Each row is a point on a landscape with many valleys, with its height.
From any point a ball rolls to the lowest of the 6 points nearest to it. It stops when none of these is lower. Distance is the straight distance between rows; heights are no part of it.
j_415: [-44  25  10  -4 -18 -13   7   3   0  -7  -7  -7  -8  32  -4 -22  11   6
  16   3 -32  26]  height 7.21
j_388: [ 22  12 -11   1 -19   5  -3  -8  -3 -30  22   7   5  -1  19  17 -33 -17
 -16  -1  18 -26]  height 2.31
j_521: [-13 -25  11 -18   3  -5  12  24 -19  25  -2   0  10 -15  -2 -25   1   4
  -4 -12   0  14]  height 3.85
j_639: [ -8   2  16  17  18   2 -13  15 -11   3  15  24   1  26  24  11   3  -1
   0   2 -14   6]  height 4.78
j_655: [-52  13  16 -21 -19 -13  13   3   3  -8 -18   8 -17  19 -17 -24   8   1
   5   9 -27  16]  height 7.22
j_205: [ -3  17  23   4  15  13   2 -12   6 -27  15   1 -14  22   5  29 -20 -22
  11  -5  25   0]  height 6.18
j_448: [  6  37   7  29  14  10   1   4 -33  19 -15  15  -4  24 -10 -17 -12  -5
  17  15 -13  21]  height 5.55
j_339: [  0 -22   1  10   1   4  -9  -4  13  -5  11  -1  -4 -15   9  35 -15   2
 -16   7  18  -9]  height 3.24
j_218: [-18   0   5   2 -25  19  16   4  -7  35   0 -12  24  12 -20 -18 -23  14
  -1 -20  -9   7]  height 4.04
j_670: [  0  10  -3  10  28   3   1  -9 -26  18 -26  -9  -7  19 -21 -16  25  -7
  16  17   0  24]  height 6.19
j_565: [-26 -16  -1 -15  36  -4  -1   8 -32  17 -16  -5   7   5 -18 -14   1   1
  18   1  -7  21]  height 5.42
j_27: [-31  34  27 -15 -15  -9   8   5   3  -5 -20   4  -9  30 -13 -13   9  -5
  36   1 -25  16]  height 8.18
j_199: [ 26   6  -2  -2 -20   6 -14 -18  41 -42  11 -22  -1  -2  -6  24   1  -3
 -22   1  14 -14]  height 2.76
j_321: [ -1 -13 -14 -14   5  11 -20   4   6 -40  20 -20  -4  -7  13  23   8  -8
 -17   4  -9 -11]  height 3.50
j_187: [ 23  -3  -4  -9   0  -2   4   6  20  -2   1   8  10 -47  -5  16  44  -9
 -26 -36  -2 -23]  height 2.63
j_730: [ -7  39  26  18  -6  13  14   0 -17  16  -6   1  13  11 -28 -20   3   5
  18  -8 -20   5]  height 5.81
j_734: [-13 -11  -1  15  31   6   0   5 -38  10  -8  -8  18   8 -21 -23   6   4
   1   3  -7  24]  height 4.84
j_13: [  8   2  -6   5  16   3   8 -13  46   7  14  17   3 -27  16  28 -15  15
  24   8   4  -1]  height 5.18
j_699: [  3  13 -18  -4 -14   0  16  -6  36  28  14  19  20  -9  -5  38 -41  26
  25   7  31   9]  height 4.49
j_982: [  9 -22 -20  -2 -12 -15  -5   4  27 -16  -2   1   6 -38   4  27  13   4
 -22  14  14 -23]  height 3.00
j_958: [-10  10  24  12  10  -3  -2  -7   6  -1   2  20  -6  -2  11  11   3 -14
  12 -10 -17  -3]  height 1.32
j_244: [ -7  27  25  11  -4   1   0   9  -6 -31  14  12  -9  26   9   9 -24 -27
  16  -3   2   0]  height 5.58
j_898: [ 11  -6 -20   2  -3   5  -4  -2  -5 -18  21 -29  -2  17   3  11   8  -5
  -5  -9   6   2]  height 3.75
j_991: [ -1  -4  -9 -10  -3  -3  35 -30  42  23  10  11  28 -21  -5  23 -11  30
  38   5  22   6]  height 5.62
j_545: [-18 -14  16  -9   8  -7  14   5 -29   8 -10   5   9 -20 -10 -25   0   8
  -3  -8 -17   6]  height 4.24
j_67: [  2 -13 -12 -14 -30 -16  16  12   0  28  -3  -5  24 -30  21 -25 -11  19
 -13   5   1 -18]  height 2.34
j_592: [-11   5  20  -1  13   8   2 -17  27 -20  -2  20  -8  -5   1  23   0   4
  19   3   8  -7]  height 4.73
j_239: [ -6  -9 -21 -13  30   1   2  22 -19 -27   8 -20 -18  -3 -18  22   7  -7
 -39  11   4  -5]  height 5.07
j_405: [-20  30  31 -15 -22  15   4  -6  17  13   2   9  24  16 -27 -21 -17   0
  15 -29  -2  -4]  height 8.07
j_741: [ 41  15 -19  -6  -5  -2  -4  -4  15 -20 -12 -22 -15  22  -1 -11  18 -19
   1 -10  -4  -3]  height 2.52
j_69: [ 24 -31 -22 -30 -15 -15   1  -3  30  10   2   9 -17 -55  -5 -22  13 -10
 -13  11  13 -11]  height 2.77
j_78: [ 23 -15 -24  -7  -6  -8 -21  18  16 -13  15 -22 -11 -19  23 -10  30 -22
 -18 -13 -18 -20]  height 2.27
j_637: [-16  -9   4  -9  38   4   4  16 -32  10  12  10 -21   3 -21 -20  14 -18
  12 -12   6  11]  height 5.43
j_537: [-16  -4  12  10 -26  -3  12   4  -5  25   9  -3  31 -20   3 -22 -19  13
   4   4  -8   3]  height 4.11
j_39: [  3  21   8  51  -1   9  -7  11 -50   5  -3  23  -2  20   0 -16 -22 -12
  11   9  -2  -8]  height 4.57
j_186: [ -2 -13   2 -12 -18   9  -5 -20  22   6   6 -14  -2   7  -7  34 -23  15
   2   4  20   6]  height 3.96
j_937: [-23  13  40  20 -22   2  19   3 -12  22  12  13  31 -19 -25 -36  -8   7
   4 -17  -2 -11]  height 7.79
j_708: [ 20  11  -6  26  12   3 -11 -13 -35 -18  21  -6   7  35  20  12 -46 -13
  23  -1  10   4]  height 4.77
j_963: [-28  -3  10 -24   6  -1   8 -31  42   9  -4  11  -7 -10 -12  18  -7   7
  23 -20   3   8]  height 6.17
j_812: [  5  -3  16  15 -19 -11  -3  10 -13  13  11  16  13   7  17   0 -15 -11
   3   5  -3  -3]  height 2.30
j_152: [ 27  32 -25  23  -7  -8  -4   8 -29 -18   3  -6  -9   5  13 -18  10  -9
 -10  23   6   1]  height 3.06
j_603: [ 21 -26 -24   1 -11  -9 -10  -3  30  31  10  -4  11 -35  12   9 -12  23
   6  19   8  -1]  height 2.47
j_822: [ 21   8   2  41  21  10 -16  12 -34  13 -18  17   5  23   9  -8  17  15
  -6  27  -4  25]  height 4.93
j_584: [ -3 -26   2  -8  -3  -9 -13   4  -2  -6   5  -2   1  -5  16   6  13   3
 -26  13  -1 -11]  height 3.21
j_740: [ 11 -12 -12  -4  -2   1  -1   3 -11   7 -15 -40   4  21  -1  -7  14  -3
  -3  -2  -7  11]  height 3.95
j_868: [ -6 -21 -10 -10 -20  -6  -6  -7   9  16  13 -26  11  12   6  -3  -5 -10
  -9  -9  11  12]  height 2.83
j_851: [ 18  16   8   4 -24 -10 -15  -4  25 -35   1 -28  -8 -16  18   4  12  -8
   1  -6  14 -21]  height 2.33
j_391: [ -4 -34 -36 -10 -11 -12  -6  -4  27  10   6 -10 -10 -42  10   0   5   9
  -6  22   6  -4]  height 2.69
j_905: [-15 -12  14 -12  15  -8  -1  -2  -8   2  -8   5   3  -4  -4  -9   0   1
   6 -19 -19   5]  height 4.58
j_869: [  0   4 -23  23 -10  12  -7   4 -27  18 -11 -16  11  42  -5 -16   2   3
   6   9  -1  32]  height 5.70
j_739: [ 29 -39 -14  -8  -8 -10   3 -31  31   3  -1  -2 -32 -51  -6  -4  21   2
  -3 -11  17 -19]  height 2.55
j_418: [ -6 -46  -7 -23  28   2   3 -12  19  26   2   5 -11 -25 -14   9   5  -1
  13   2   8 -12]  height 3.64
j_294: [  3   8  10  -3  10   6 -10   7   1 -27   6  19  15   2   6  72  -8   9
 -25  10  10 -11]  height 5.10
j_7: [-20  14  16   5   9   1   5 -10   6  -8  -4   6  -8  15 -10  22  -9  -6
  34 -24   4   2]  height 6.48
j_162: [-10  26  21   4  -6   3  -2  -6  -6   1  -4  22 -21  15   1 -21 -23 -20
  34 -21 -14  -2]  height 7.01
j_888: [  0  14  18  22  14   5  -7   7 -10   0   1   9  14  16  19  11 -21 -12
   2 -11   8   6]  height 3.90
j_409: [ 16  12 -14  23 -17   7  -2   2  -7 -14 -27 -19   1  21   9 -46  24  -7
   5  21  -7   7]  height 3.39
j_961: [ -4 -16  -9 -16  20   9 -12   1  -8 -37  -4 -28 -14  26 -21  28  19   5
 -23   2  17  -5]  height 7.35
j_786: [ -8 -43   5 -16  29   1 -12 -13  16   8   4  -8  -7 -14 -18  34  -8   2
  -6   9  22  -8]  height 4.10
j_347: [ 13   3  -7  -1 -26  -8 -16  12   5 -10   2 -13   3  -8  18 -16  -8  -3
 -11   0   1   6]  height 2.37
j_201: [  4  40  -1  28   2  -1  -1  -4  -1   5 -23  -1 -17  25  -4 -12  19 -12
  26   2 -31  28]  height 2.23
j_517: [ 23  -9  -5 -10  -9 -28  -3   1  11 -13   8 -32  -9 -18  16   5  16   2
 -10  -2   4   2]  height 2.35
j_54: [-41  18  33   5  -3  -7  10   0  -7   7 -12  16   5   0 -11 -34  14   2
   7  -4 -25  15]  height 6.42
j_167: [  1 -35 -29 -15  -4  -5  -1   5  10  12   8   2  10 -22  21  17  -5   3
  -8  12  18  -5]  height 3.08
j_941: [ 12  -8  -3   3 -13 -21  -7  14  -8   0  11 -10  17 -13  24  -7  11   4
 -26   8 -20  -8]  height 2.79
j_444: [ -1  -3  -9 -14  27  -6 -12 -12  52  -3 -13  15 -13 -39  -3  27  12  -2
  22  16  11  -9]  height 5.75
j_717: [  8  -5   1 -12  -3   6  13 -18  33  24  11   6  16   1  -2  28 -24  13
   4   2  27   1]  height 4.27
j_25: [ -7 -31   5 -10  28   4  -8  10 -21  -1   1  -1 -13  -6  -4   7  12  -3
 -19   4  -9  -5]  height 3.84
j_540: [ 11  -2 -20 -23   1  -4   4  17   2 -26 -11  -5 -22 -29 -10  21  21  -6
 -23   3   0 -26]  height 2.25
j_832: [-41  10   7 -14 -26  -2  14 -13  10   1 -21  11   5   0  -4 -33  17   4
  15  -5 -30   4]  height 6.51
j_370: [  7 -15   6   5   8   2  -7  -1  -7   8   8 -14  14  22   9   3   5  12
 -11 -12   7   4]  height 4.20
j_657: [ 19 -24 -18 -24  10  -5  -3  -5  13 -33   2 -14 -21 -24 -16  36  13   6
 -39   3  26 -17]  height 3.56
j_8: [  4  -6   4   9  13   7 -21  13  18 -15  10   8  20 -11  19  34  10   1
 -25  -2   0 -19]  height 3.28
j_31: [  8   7 -14   6  18  -7 -21  10 -24  -2   6  -8  10  18   1 -11  12   4
  -1  25  -7  16]  height 4.67
j_830: [ 24  14 -19  38 -12   4  -5  13 -29 -10 -32 -22   9  18   1 -29  23   2
 -10  24   3  15]  height 3.46
j_884: [-14  -7  -2   1 -40   0  13   2  16  34  -1  12  36 -18   0 -14 -31  22
   8  -8   1 -15]  height 4.03
j_425: [ -3  -2  12  -7  -9  -7  14  -6 -30  25   6  -3  17   6  -9  -7 -12   3
  11  -3 -15   5]  height 4.28
j_98: [-14  10  15  11   2 -10  26   5 -36  32 -13  -4  32 -13 -21 -41   5  20
   2  -8  -9  14]  height 5.60
j_350: [ 19 -27 -38 -10  20  -4  -7  -9  21  32   8  24  20 -36  16   2   5  18
   4  19  -4  -7]  height 3.69
j_395: [-24  16  -4 -23 -25   3  24 -10  28   1   3  30  -7 -14  -6   3 -16  11
  26   1 -11   4]  height 6.69
j_227: [ -9   1  24  10  -5  11  13 -13  27   5   1  20  -2  -5   5   2 -19  -3
  25 -17  -5   1]  height 4.23
j_325: [ 27  22 -28  26 -24  15   0  -1  -1  -8 -15 -21  -9  22  20 -11   2  13
   1  26  -2   6]  height 4.54
j_927: [  7   2   5  -7 -21  11   8   0   0  22  -3  -3  16   0   8 -14 -40   3
   6  10   6  -1]  height 3.82
j_511: [  4   4   1  18  -7 -13  18   5 -30   1  -3 -23  18   9  -3 -32  11  11
  -6  11  -6  20]  height 3.99
j_928: [-23  21   7   2   4  -2  -2 -15 -10   0 -26  -8 -16  35 -13 -21  28 -10
  15  -4 -27  20]  height 7.06
j_971: [ 28  21 -20  13 -23   8  10   8  -5  -1  -8 -39   5  19  -8 -30  14  -8
   4   6 -12  10]  height 3.44
j_908: [-15 -32   0 -27  41  -3  -4   0  -5   7   7  -6 -18 -16 -15   4  -4   2
 -24   4  12 -14]  height 3.93
j_611: [ 31   5 -12   1   0   4  -9  12  -4 -17   4  -6  -3 -15   2 -15  33 -16
 -23  -7 -13 -25]  height 1.74
j_378: [ 34   3  14  10 -34  -4  -4   3  27 -18   5 -17   1  -5  23  -7  10  -4
  -5  -8   5  -6]  height 1.95
j_566: [ 14  -1 -11   4 -23   0  13  -2 -31  -9  11   9   4  23  -6   8 -59  -5
   9 -26   9 -19]  height 3.20
j_683: [ 14  -6 -32  16  23  12 -23   5 -22   0 -14 -10   3  36   6   9  13   2
   2  16  -1   6]  height 6.01
j_208: [ -1  14  10   7  16  15   2  11 -25  20 -19  -6   3  16 -13  -3  18  -8
  13  -3  -7  21]  height 5.46
j_241: [ 20 -29 -24 -25 -17   3  -6  -9  32 -13  -6 -10  -4 -30   9  -6   4  -9
  -3   4  -4  -9]  height 2.39
j_874: [ 31  19 -23   7 -50 -13   7 -19  44  10   3   9  -7 -14  19  16 -31  25
  11  18  26  -1]  height 2.03
j_684: [  8   8  -7  25 -20   1 -17  29  -8 -24  13  11  10  19  33  19 -15   3
 -22   8   1 -16]  height 3.14
j_794: [ 23  12 -12   8 -25 -18  -9 -13  16 -20  13  -1 -21  12  26   9  -6 -17
  -5   2   8 -26]  height 2.36
j_681: [ 13   7   5  21  31   4 -18   7 -11   4  -8   2   4  33  10  10  -4  -3
   0   3 -12  19]  height 5.89
j_594: [ -2  38 -17  20   9  14   7  -8 -10 -18 -28  21 -21  42 -15   0 -11 -15
  38   2  -8  18]  height 7.59
j_850: [-23 -12  25 -18  -1  -5   8   5 -13  22  -8 -14   3   0  -9 -34  14   9
  13 -11  -8  13]  height 4.38
j_492: [ -6 -28 -11 -24  31   1 -17  18  -8 -13  23   9  -4 -30  -4  24   8   0
 -28  -2   0 -32]  height 4.55
j_662: [  8 -14 -29  -7  21   0 -16  32 -33 -14   6 -14 -22  11  -7  -2  20   7
 -31  17 -10 -11]  height 4.50
j_232: [ 30 -16   5  -8 -16 -11   9  -4  18  -8  -6   9 -18 -44  -3 -15  31 -11
  -5 -17  -3 -33]  height 2.26
j_474: [  0 -19 -31 -29   1   1   9  12 -10 -37   2  -1   2 -27 -17  45  -4   7
 -46   5   3 -16]  height 4.46
j_510: [ 22 -10 -27  -6 -24 -32  11 -13  33  29  -2  12   6 -38  13   0   3  21
   3  27  17  -1]  height 0.43
j_532: [-11 -12 -11  14 -13  -3   5   9  18  33  -3  16   5 -20  35   3 -30   7
   7   2   8  -2]  height 4.17
j_803: [  7  -1   5  -7   2  11 -17  -4  15 -45   4  -7   3   4   8  52 -15   7
 -23   5  30   0]  height 5.00
j_675: [  1 -18 -15  -1  -7 -16   5  24 -33  -6   7 -14  -9 -11  10 -42  18   4
 -28  15  -2   3]  height 1.96
j_403: [-17  40  29   2 -10   8   2  -8 -29   2   0  17 -12  24 -28 -38 -35 -10
  15 -11  -9 -19]  height 7.08
j_952: [  4   6  11  10   0  11  -1 -16  20  -7  14  16   0  13  -4  36 -32   1
   2  -4  18  -3]  height 4.75
j_691: [-11 -33  -1 -24  31  -2   3  -5  13   5   2  14 -12 -37 -23  31   6  -3
 -17  14  23 -14]  height 4.08
j_591: [ -3  21  27 -13  20  10  -8 -25  29 -28  13  19  -3  -4  -2  43   0   6
   0  10   9  -7]  height 6.64
j_973: [ -9 -45  -1 -31  27  11   2  -8 -11  15  11  -5 -16 -16 -11  -2  -2 -12
   7 -13   8  -7]  height 3.18
j_163: [ -6 -28 -14 -38  -4  -1  -4   4  20 -21  11 -16 -26 -30  -9  19   0  -9
 -25  12  22 -19]  height 2.78
j_364: [-12 -31 -28 -23  10   2  -7 -12   7 -10  11 -23 -21  -4  -3  23  -8  -8
 -20  11  32 -11]  height 3.92
j_787: [-19  28  23  22   1  -4   5   9 -16  17  -4  12  -2  10   0 -19  18   3
  19  -3 -26   4]  height 5.80
j_940: [-21  -7  22 -28   2   6  10 -10 -17  10 -14  -4  -3  -3 -12 -23  15  -1
  27 -15 -19   4]  height 5.02
j_484: [  7  22   8  20   4  10 -10   1 -12  -2  19   6   9  37  13  17 -33   2
  12 -18   3   3]  height 4.87
j_659: [ -6  -8  -3 -12  27  -4   2 -17  29   2  -4  19   7 -15  -6  40  -8   2
  -3  22  23  13]  height 5.09
j_706: [ -7  26  34  26   7   2  14   7 -26  21   2   7  12  -1 -13 -30  -5  12
  -1  -3  -8  15]  height 4.79
j_499: [  4  18  12  22 -14   5  -5  11 -32   5   4  16  14  13   7 -25  -7 -10
  -5 -14  -7  11]  height 3.47
j_126: [ -4 -29   8  -9  24  -6  -8   4 -13  17   7  20   2 -16   3   8  13 -16
 -13 -14   5 -10]  height 3.72
j_979: [-27 -10  16 -21  23  -1  14  -8   3   3 -15   4 -21  -7 -20 -22  19 -22
  15  -5  -5  -4]  height 5.52
j_515: [  0   5   7  17 -19  -5   3   3 -26  -2  10   2  22  -3  17 -20 -22   0
  -7  -4   5   8]  height 3.19
j_745: [  5  -1 -17 -29  10  16   0  22  -2 -44  -4 -24 -13   1 -10  61   3   2
 -24   8   2 -13]  height 6.43
j_236: [-22  19  15  18   9  -5  -8   4  -6  -2 -17  13 -18   3  -7 -37  23   1
   6   1 -28  22]  height 5.83
j_90: [ -2  -1  12   0 -38   5  -1  11  -8  14   3  -8  32   3  -3 -25 -12  22
   1  -4  -7   3]  height 2.74
j_915: [ 22  16 -13  21 -15   1   2   1  -6  -2   2 -16  -6  37  12 -14 -21 -15
 -10   9   8 -13]  height 3.15
j_123: [-23  -8   5 -13 -19   2  26  -2  -4  15 -10   7  20 -11 -15  -6  -3   0
  16 -11  -4   2]  height 5.19
j_896: [ 12 -15 -22 -15  10 -15  -2   0  17 -34   9 -25 -18 -24  -4  14  25   1
 -25  -2  16 -13]  height 2.80
j_785: [-31   8  30 -16  -5   1  12  -2  17   2 -12  16 -15 -19  11 -11   9   2
  11   8 -35  -4]  height 5.73
j_248: [-20  33  14  11   8 -18   1  -4   4 -18 -17  15 -35  20   6   4   6 -22
  14 -14 -13  19]  height 6.00
j_922: [ -7 -18 -26  31  33  19  -9   5 -30  26 -23  16  -8   8 -14 -12  15  17
 -17  22  -3  18]  height 5.41
j_731: [-18  40  37  29 -14 -14   5   0 -18   0  -8  19  -2   5 -10 -32  -9  -6
  26  -3 -14  12]  height 6.10
j_240: [ -9 -22 -10 -18  24  -2   1   2 -20  23 -18 -28  -5  27 -22 -17   3  -4
  20  -2  -5  37]  height 6.75
j_42: [ 28   4 -18  26   1 -10  -8  19 -15 -18 -12 -23  -7  20   4 -23  29 -11
  -6   2 -12   3]  height 2.85
j_180: [  5 -20 -12  -4 -12 -17  22  16 -11   7  11 -11  -2 -27   7 -41  -9  -2
 -16   4   3   3]  height 1.02
j_925: [ -1  -5   4  -6   0   1   4   9 -21  31  -1 -12  12  19 -17 -19   3   0
   0  -5  -5  22]  height 4.43
j_441: [  7 -10 -11  21  14 -10   1  17 -30   8 -16  -6  19  13   4 -29  28   0
  -5  28  -4  26]  height 4.19
j_202: [ 17   6 -18 -20 -32 -13   3 -12  21 -19   6 -20  -6 -23  20  -7   2   2
  -8 -12   1 -10]  height 2.21
j_504: [-29  19  18   3  -7   7  10 -14  22  -5  -6   5  -9 -10   2  23  -1  -3
  17 -16  -2   0]  height 4.42
j_703: [  5  -5   5   8  14  -2 -12   8   1 -20  10  23  13   1  18  38 -17  -2
  -2  -7  13 -11]  height 3.94
j_660: [ 36   6 -10   7 -27   4 -14  -2  39 -51   6  -8 -17  -9   9  15  -4   4
  -8 -18   2 -14]  height 2.24
j_853: [-16   0   4 -19  -6   0   1 -12  39 -15  -7  11  -6 -18   0   5   8 -12
  21   2  -9  -3]  height 5.03
j_892: [ -6  -9  24   3   2   8  -9  -3  20  13   0 -18   7  12   7   9 -17  -5
  16 -16   1   9]  height 5.63
j_841: [-28 -11  13 -19  21 -11  23 -12  18  15  -9  25 -18 -30  11  -4  11 -21
  14   3  -2 -11]  height 5.65
j_262: [ -1  21   3  42  37   0  -2 -12  -2  12 -33  29 -18  22  -9 -13  42   3
  22  20 -20  19]  height 5.94
j_127: [  7   5  -3   6  30 -11 -11   5 -11  10  -3   1  -3  35  -3   7  16   1
  -9  -5   3  14]  height 5.12
j_770: [  8  11  10  15 -18  -1   0   3 -14   5  20   2   4  10 -16   9 -46  -2
  21  -7  -4   0]  height 3.42
j_948: [-11 -20  -4 -30  10  -2  -7  10  -6 -13  12 -22 -14  13  -7  25  -4  11
 -23  -1   6  -2]  height 4.31
j_618: [-12  11  19  10  16  12 -10   7   3 -13  -9 -12  -2  21  -3  33  11   4
   5 -14  13  16]  height 6.96
j_181: [ -6 -36   4 -11  11   6  -7  12   2  14   4   8   5 -31   5   0   4   2
 -10   1  11 -12]  height 3.52
j_894: [-22  31  21   2 -30  13  16   1 -14  15 -11  12  24   5 -24 -41   4  14
  15 -17 -18   9]  height 6.79
j_539: [ 15   8  14  -8  13  33  12 -34  18 -44   1  11  -6   4   3  57 -18   9
  -6   7  17  -7]  height 7.18
j_443: [  9   6  -9   0 -22  -6   8 -21  28  27  10  16  20 -10   5  32 -36  17
  18  16  23 -14]  height 3.22
j_458: [ 15   0  -4   1   0  -7 -13   2   9 -28   3  -6  -4   1  15  23  -7   5
 -23   4   5 -19]  height 2.75
j_32: [-23  31  20  -6 -27   3  15  -5   8  13  11  15  -8  22  -5 -10  -2  -6
  22 -26 -15   7]  height 6.91
j_37: [  2  17  17   0 -12  -4  11   6 -27   9  13  -1  13   5   0 -12 -35   0
   4 -20  -2   3]  height 3.53
j_160: [ -5 -41 -25 -28 -13  -8  -1  -9   5   9 -14  -7  -8 -25   4 -20  -9  17
   2  -2  14  -5]  height 2.73
j_742: [ -7  34  16  17   5   7  -1   1 -22  17   8  24  -2  31 -12 -11 -23 -11
  23  -6 -10   5]  height 6.24
j_222: [-32  28  26 -17 -24   3   6  -3   3   1  -9  26  -3  15 -25 -46   7   3
  20   1 -18  -6]  height 7.71
j_836: [  3  -8 -17  21  24  -5 -17  11 -20  -5   1   3  -5  16   5   2  19   2
 -25  18   5   2]  height 4.01
j_752: [  2 -34 -22 -32   6   6  -6  13  -6  13  18  -4 -16 -18  13 -14  -1  -2
 -19  19  29  -5]  height 3.07
j_837: [ 20  11  -8  20 -17 -19  -6  13  -5  -7   1 -10  -9   0  19 -25  27  -6
  -3   0 -18  -2]  height 2.41
j_210: [ -9  -3   8  -6  31   9  -5   9  -5 -15   8   9  -1   2   0  46   6   8
 -25 -12   2  -7]  height 4.56
j_595: [-18  12  26  22  19   6  -9   7   0 -20   6  20  -8   6  14   6   0 -16
  20  -3  -6  11]  height 3.58
j_932: [ -5   9  -4   0 -18   2  12   2 -15  16   1 -29  18  -1 -13 -43   4   6
 -18   5  -3  11]  height 3.59
j_211: [ -5   1   0  -7 -14   9   9 -15  23   4  17   8  18   2  17  31 -35   0
  17 -11  11   2]  height 4.25
j_301: [-12  21  -4 -17   5  -6  11 -39  52  14  -5  15   1  -4  -3  18  -6   0
  28  12   7   1]  height 6.92
j_679: [-31   3   5 -12   1   6  14 -17  -6  24  -8  -7  -7   3 -21 -17   9   5
  17  -5 -19  11]  height 5.99
j_6: [-15   3  15   2  -4  14   6 -15  24  13   3  25   3 -14   8   9  -3  -4
  18  -8  -4  -4]  height 3.83
j_671: [  5 -13   7  14  18   8 -17  14 -10  10   6   3  24  -5  14 -18  -3  14
  -9  -1  -6  -4]  height 4.00
j_607: [-15  -4   6  -6  44   7   6  -6 -29  12  -6  -3 -20  10 -13   1  10  -6
  -5 -10  -5  -2]  height 4.83
j_942: [ -1  -5  -1   0 -22   4   1  -1  12 -19  14  -6   1 -13  13  25 -26  11
   0  14  40 -12]  height 2.81
j_328: [ 26  10 -26 -22  11   4  -2  17  -6 -30  -7 -18  -3   2   5  -4  27 -12
 -16  -7 -10 -11]  height 2.09
j_842: [ 12  -1 -10  -4 -43  -9  -2  -8  12   2  -5 -36   5  -8  13 -19  -1   7
   6  -7   6   5]  height 2.32
j_616: [ 18  10 -16   4 -31  -6  -7   9 -13   4  14 -18  20   3  11 -22   4   2
  -3  -1 -10  12]  height 2.70
j_762: [-13   7  19   8  26   2  -9   0  -5  -9   2   1 -10  17  -8   9  19 -16
   2 -21 -18  -6]  height 3.97
j_226: [ 19   1  -8  -6   6 -16 -13  10  -8  -7  12 -14   7  10  13   5   9  -8
 -41   8 -11 -25]  height 2.54
j_93: [  0 -13   4 -11  36   9  -8  -1  11 -25  13   1  10 -10   3  64   5   2
 -41 -10   8 -13]  height 5.35
j_551: [  3 -22   0   4  15  -7  -4  24 -34   4  -3   3   3  -4  13 -17  21  -4
 -18 -11  -7   2]  height 3.09
j_615: [ 29  -3  -9 -12  -7  -7 -12  10  21 -23 -11   3 -16 -23   6  -2  39   7
 -23  -8   1 -30]  height 1.76
j_862: [ 23  29   1  46 -11   7  -8   5 -29  14  -9  -4   3  31   4 -21 -15  -1
   7  10  -3  25]  height 5.33
j_346: [ 21  -4 -32 -16  11  -4  -7   0   8 -42 -11 -12  -4   2 -14  22  41   1
 -25   0  -7 -15]  height 3.37
j_829: [ 44   9  -7  11   7   3   2   3  13  -8  -7 -10 -12   2  -3  -3  30  -9
 -15 -20 -18 -23]  height 1.16
j_757: [ 23   7 -26  12 -46  -6   5 -16  25 -19  25  23   2 -19  32  22 -28  -9
 -10   3  12 -23]  height 2.20
j_871: [ -2 -20  15  -8   5   9   0   6  -8  19   7  -1  22  -8  13 -13  -8   0
 -13   7  -7   1]  height 4.02
j_177: [ 23  -4 -15  18  32  13 -13  -2 -15   1 -10  -6   9  30  -3  -7  24   0
  -7  24  -6  24]  height 5.16
j_715: [  0  11  26  19  38   6 -11   4 -18   6  -7   9 -10  30  -2  -8  16 -16
  11  -5 -18  18]  height 5.51
j_720: [ -7 -36 -15 -32  10  -7 -15  -3   6   3   9 -18   0 -10   1  15   3  -4
  -6 -10   7  -3]  height 2.22
j_125: [ -5   8  17  26  42   4   1  11 -12  27 -29 -12 -10  19 -30 -25  19  -4
  18   5  -5  30]  height 6.35
j_229: [ 25 -39 -34 -30 -15 -10   8 -12  27  -4  -3  -9 -22 -40  -6  24   9   2
  -3  -1  28  -9]  height 2.61
j_651: [-29  10  13 -15  -7  -1  10  -8  24  18   4  13  11  10   2   6 -17   2
  11 -15  -7  -7]  height 5.40
j_487: [-21   3   6  15   9   3  -2   0 -26  24  -4 -19  10  25 -10 -26   6  17
  10  -2 -15  21]  height 4.61
j_129: [  0   9  -4   5 -22  -1   0  -7 -11  -4  26  20   4   1   5   6 -47   5
  -1  -3   6  -8]  height 2.62
j_846: [  7  23  24  28   6  -6  -1   9 -11  10 -15  14 -10  10  -6  -5   6  -8
   3   8 -20   7]  height 6.30
j_550: [  2  -2  13   3  23   7   0  -2  31   3   3  16  11 -17   9  37   2   4
   3   2  23 -14]  height 4.06
j_308: [ 14   5 -19   0 -42  -6   6  -8  29  -6  23   1  -7  -7   9  21 -54  18
  13  10  36 -10]  height 2.29
j_663: [-36  -5  11 -14  20  -7  19  -9 -28  10 -18   7 -29  -8 -25 -41  26  -8
  30 -10   0  30]  height 5.74
j_207: [ 12  20   4  24 -10  31   3  -2 -27   9 -10   3  24  46  -1 -18 -36   2
  21   2  -6  14]  height 5.91
j_687: [  6 -26  -9 -17  -2   4 -11   4  21  -6   9  -2   9 -10  15  24  12   7
 -29   5  12 -14]  height 3.27
j_21: [-13  30  27   7 -29  14  23  -9 -10  25   6  19  20  -2 -27 -35 -15   2
   5 -16   6 -10]  height 7.07

For each start below, name the point where the ball stops.
j_222 -> j_812
j_403 -> j_812
j_663 -> j_180
j_894 -> j_812
j_186 -> j_510
j_937 -> j_378
j_566 -> j_510
j_21 -> j_378
j_444 -> j_829
j_545 -> j_180
j_607 -> j_180
j_591 -> j_829
j_659 -> j_829

Call two points neighbours if one is among the 6 nearest of the other. Go from one point of each pair to the other, from neighbour to neighbour, staying as low as possible. Name the highest point that can't be avoided.
j_958 / j_829 -> j_888
j_829 / j_720 -> j_160
j_378 / j_829 -> j_517
j_812 / j_180 -> j_129
j_510 / j_829 -> j_794
